A landscape with many valleys, sampled at points; each row gives a point and its height.
A ball rolls from a point to the lowest of its 5 nearest points, and stops where none of them is lower. Distance is the straight distance between rows; heights are no part of it.
j_638 (h 2.67): [-20   2   5 -44 -33 -25 -19  -7 -15  35 -24 -49]
j_159 (h 3.29): [ 0 18 48 20 61  1 11 35 -9 -6 21 38]
j_730 (h 2.57): [-21 -16 -24  -7 -53 -18  -7 -53 -13   0 -36 -52]
j_667 (h 4.86): [  0 -14   8  35  63  -2  32  28   6 -14  57  61]
j_867 (h 2.54): [ -8   0  -4 -17 -35 -14 -20 -24 -14   8 -31 -38]
j_270 (h 2.23): [ 24   9 -16 -24 -28  23 -13  17  11   7 -16 -15]
j_430 (h 4.83): [ -8  14  41  52  74 -23   9  14   2 -14  29  48]
j_221 (h 5.43): [ 7 -6  4 -7 72 30 62 67 -3 -2 54 62]
j_7 (h 3.15): [ 19  -2 -45 -55 -57  -6  -6   4  33  15 -42 -37]
j_988 (h 5.60): [ -5 -12  13   6  77  11  59  55   0  -5  54  63]
j_415 (h 2.21): [-39 -29 -41 -49 -59 -32   6 -38   2  37 -40 -61]
j_83 (h 3.33): [  0  -8 -47 -38 -68 -10  -9 -29  19   9 -45 -45]
j_410 (h 6.03): [ -3 -15  17  30  85 -21  45  40   5 -10  60  66]
j_182 (h 2.98): [  8   3  -4  11 -17  18 -15 -14  -4  -9  -4  -1]
j_653 (h 2.94): [ 18   4 -12   3 -17  29  -9   5   8  -9   3   5]
j_416 (h 4.70): [16  1  4  1 43 37 39 56  5  0 35 47]
j_536 (h 1.38): [ 12   9  -7 -37 -31   4 -15   1   1  14 -27 -31]
j_504 (h 0.55): [ -1   4  32  23  60  11  20  34  -2 -11  35  53]
j_571 (h 6.74): [ -7 -31  -3  35  80 -39  60  38   3 -20  77  64]
j_516 (h 4.90): [ -6  19  45  36  38  -9 -18   0  -8 -13   4  22]
j_69 (h 3.25): [  9  16  16 -10  -8  10 -19  10 -10   9 -13 -13]
j_878 (h 1.25): [-29 -11   2  -3 -41 -29 -13 -59 -28   2 -28 -42]
j_118 (h 1.91): [-14   1   4  -4 -32 -23 -17 -45 -19   7 -20 -46]
j_493 (h 3.44): [ 14  23  33  -2  31  23  -5  31 -10   5   9  20]
j_659 (h 4.76): [  9  -1  10  38  33  17  -2   3   1 -17  31  37]
j_739 (h 2.97): [  8  10   3  -6 -16  15 -19   1  -6   7 -11 -11]
j_574 (h 4.17): [21 -2 -5  1 22 40 11 39  9 -5 27 35]
j_870 (h 2.87): [ 19  16  10 -20   1  29  -8  33   1   8  -7  -1]
j_444 (h 5.06): [  4 -16  -8  36  45  16  21  10  10 -17  52  45]
j_125 (h 2.29): [-20  -2 -12 -38 -42 -22 -14 -26  -9  26 -30 -51]
j_168 (h 4.19): [  3 -16 -48  -9 -73  -1  -2 -43  12  -8 -37 -40]
j_861 (h 1.57): [ 10  -9 -54 -58 -64 -18  -1 -10  36  20 -53 -50]
j_810 (h 1.56): [ 14  -3 -22   3 -45  20 -16 -21   2  -9 -15 -17]
j_663 (h 0.97): [-25 -14 -31 -54 -51 -31  -6 -26   7  40 -36 -53]
j_29 (h 3.91): [ 7 16 33 16 24  9 -8 19 -8 -1 11 22]
j_916 (h 4.04): [-10  11  29  27   1 -11 -26 -29 -19 -18 -10 -10]
j_155 (h 3.30): [ -9 -11 -27  -8 -54   1 -12 -40  -4  -4 -28 -39]
j_448 (h 3.45): [ 18  -3 -14  25 -18  33 -11 -15   7 -20   8  10]
j_154 (h 5.97): [ -5  -6  22  55  82 -22  25  18   8 -21  51  62]
j_568 (h 4.14): [  9  10  17  16  16  22 -10   9  -6  -8   8  21]
j_201 (h 3.49): [ -2  14  20   3  -8  -2 -24 -12 -15  -1  -9 -14]
j_461 (h 2.43): [-17 -18 -37 -34 -59 -20  -2 -35   4  21 -39 -55]
j_841 (h 4.42): [ -2   3  10  35   5   7 -15 -24  -8 -24   3  10]
j_121 (h 4.43): [ -9  11  42  45  75 -18  21  28   5 -12  40  57]
j_379 (h 5.34): [ -8   8  27  45  38  -6 -15 -13  -4 -22  14  23]
j_747 (h 2.37): [ 13   5 -26 -42 -53  -5  -9  -4  20  14 -38 -40]
j_429 (h 2.47): [ 16   4 -28 -18 -50  13 -11  -8  17   1 -28 -29]
j_127 (h 2.78): [-12  12  19 -13 -18 -11 -26 -21 -22  11 -18 -31]

Where does a ball stop that starts at each point below?
j_127 | j_878
j_493 | j_536
j_83 | j_663

Call two points neighbours if one is among the 5 nearest of the other. Go from one point of each pair to the other, from neighbour to neighbour, staying as low as possible. Name the highest point that can't be avoided.
j_663, j_810 | j_429
j_663, j_878 | j_125
j_663, j_536 | j_747
j_504, j_663 | j_493

Write out the way that a ball takes from each point below.
j_168 | j_461, j_663
j_841 | j_182, j_810
j_916 | j_127, j_118, j_878
